Each row is a point on a tangle of strands that fork and nearly touch. The rows are in no order.
In the rows, zero is written as 128.
Two points are linked if the straight distance between their rows is under 36.2. Some points are linked to none.
Z_492: [129 182 110 104 120 164 138 122 155  99]
Z_361: [170 182  94 106 140 174 133 115 119  83]
Z_390: [ 92  96 150 106 134  92 122 137 155 144]
Z_685: [117 161 150 131 101 145 116  98 158 156]
Z_347: [131  89 105 201  75  20 127 100 170 131]
Z_596: [150 129 117 153 158 153 154 150  59  83]
Z_676: [167 118 113 140 168 126 162 163  75  74]
Z_984: [104 208 107 129  85 142 153 108 166  89]
Z_527: [141 102 161 140 128 118  97 115 151 182]
Z_381: [136 120 125 157 154 152 150 148  57  95]
Z_626: [120 105 134 116 139 138 128 139  83 143]
Z_59: [118  99 139 110 140 127 119 135 100 152]
Z_63: [101 212 104 138  68 135 161  99 157  93]
Z_990: [123 149 157 137 107 141 109  96 161 168]
Z_423: [119  94 132 149 155 135 142 152  55 113]
Z_701: [137 170 125 116 117 187 113  90 106 144]
Z_622: [133 181 125 112 113 186 116  88 121 139]
Z_774: [179 155 102 129 151 158 147 136  80  82]
Z_597: [133 135 121 122 135 166 127 124  80 130]
Z_419: [144 118 148 187 105 107  97 105 195 164]
Z_263: [ 70  90 152 140 116  38 135 128 181 132]
Z_712: [174 193 103  98 136 135 158 132 167  62]
Z_862: [115  89 140 143 148 130 133 145  60 139]
Z_437: [ 71 139 130 122 104  84 151 136 171 105]
Z_911: [128 140 111  96 136 147 137 143 126 109]
Z_764: [123  62 161 138 149 101 113 136  89 173]
Z_233: [166 130 116 148 160 142 157 154  68  75]
Z_352: [156  70 153 166 138 111  80 120 165 183]
Z_718: [136 146 125 118 126 173 118 112  86 140]
Z_668: [121 100 133 129 142 136 132 146  71 138]
Z_224: [ 96 197 102 147  48  97 166 100 143 103]
Z_869: [141  56 161 149 148  88  89 128 147 178]
Z_4: [186 167  98 124 150 162 143 125  88  81]
Z_798: [170 140 102 118 154 151 150 146  90  85]
Z_908: [189 176  97 112 150 163 139 124 104  79]
Z_811: [ 96 190  96 142  43  82 168 102 135 110]
Z_502: [113 181 133 113 106 167 126  98 146 135]
Z_486: [122 205 103 119 105 148 153 117 167  83]
Z_380: [105 130 132 100 128 134 130 133 143 132]
Z_595: [149  62 157 155 144 100  86 123 157 180]
Z_165: [126  99 123 138 153 131 147 161  61 107]
Z_362: [113  63 152 124 151  98 116 145  87 159]
Z_625: [ 77 129 131 109 119  93 143 143 166 113]
Z_643: [ 97 126 140 106 124 118 128 130 152 139]
Z_861: [ 87 119 127  96 131 101 138 154 158 118]
Z_909: [153 196  99 105 129 148 152 128 168  68]
Z_850: [125  89 162 131 133 104 103 121 145 176]
Z_995: [159  75 147 178 137 113  75 122 180 179]
Z_866: [138 128 116 125 142 158 134 138  75 115]
Z_334: [134 129 109 103 141 149 135 146 107 112]
Z_38: [122  93 155 119 135 116 108 125 129 170]
Z_903: [141 190 100 103 122 176 134 112 139  98]
Z_814: [106  63 147 114 152  96 119 150  99 155]
Z_494: [109 103 126  92 143 121 133 156 129 123]
Z_964: [155 187  98 104 132 177 129 113 126  95]
Z_856: [155 111 111 127 163 123 157 171  81  83]
Z_550: [113 143 122  97 130 143 132 136 137 125]
Z_609: [144 109 157 168 117 115  95 108 185 177]
Z_555: [142 110 162 152 118 122  97 108 171 179]
Z_454: [154 134 105 106 147 149 148 151  95  98]
Z_531: [136 190 102 106 120 154 149 124 161  80]
Z_715: [126 191 118 110 109 184 122  95 138 128]
Z_667: [138 103 111 112 157 127 150 170  85  98]
Z_788: [ 93  89 142  96 140 102 120 147 136 146]
Z_103: [ 92 173 110 148  49  67 160 101 140 120]
Z_993: [126  53 159 133 152  91 104 134 116 174]
Z_647: [118  97 148 113 134 123 115 130 115 161]
Z_802: [ 96 208 102 141  57 119 165  98 148  93]
Z_910: [123  94 111 101 156 119 144 170  98 108]
Z_156: [140 158 127 121 120 184 114  95  90 145]
Z_491: [146  90 134 201 122 112  80 117 205 162]
Z_10: [149 104 142 202 108 110  88 112 206 161]
Z_969: [113 168 141 120 104 157 124  98 150 148]
Z_463: [132 128 157 141 110 132 105 105 163 178]
Z_840: [126  57 159 133 148  86  98 129 137 176]
Z_656: [135 122 120 141 146 158 138 138  62 112]
Z_541: [102  77 141 102 149  97 118 150 117 150]
Z_865: [ 87 114 147 114 127  95 127 132 162 144]
Z_631: [114  96 122  96 149 118 135 165 109 118]
Z_193: [155  81 139 189 131 116  79 120 190 171]
Z_981: [100 109 126  91 140 112 133 154 142 123]

A fork is a point with three links, a tip a point with one. Leave the first point through the second and follow the links. Name the first fork or tip that comes.
Z_802, Z_224 | Z_103
Z_995, Z_193 | Z_555
Z_361, Z_964 | Z_531
Z_626, Z_668 | Z_165

Name the points in between on the shortest way along the links from the first point to the second, in order.
Z_911, Z_774 | Z_334, Z_454, Z_798
Z_718, Z_502 | Z_156, Z_701, Z_622, Z_715
Z_814, Z_993 | Z_362, Z_764
Z_381, Z_701 | Z_656, Z_866, Z_597, Z_718, Z_156
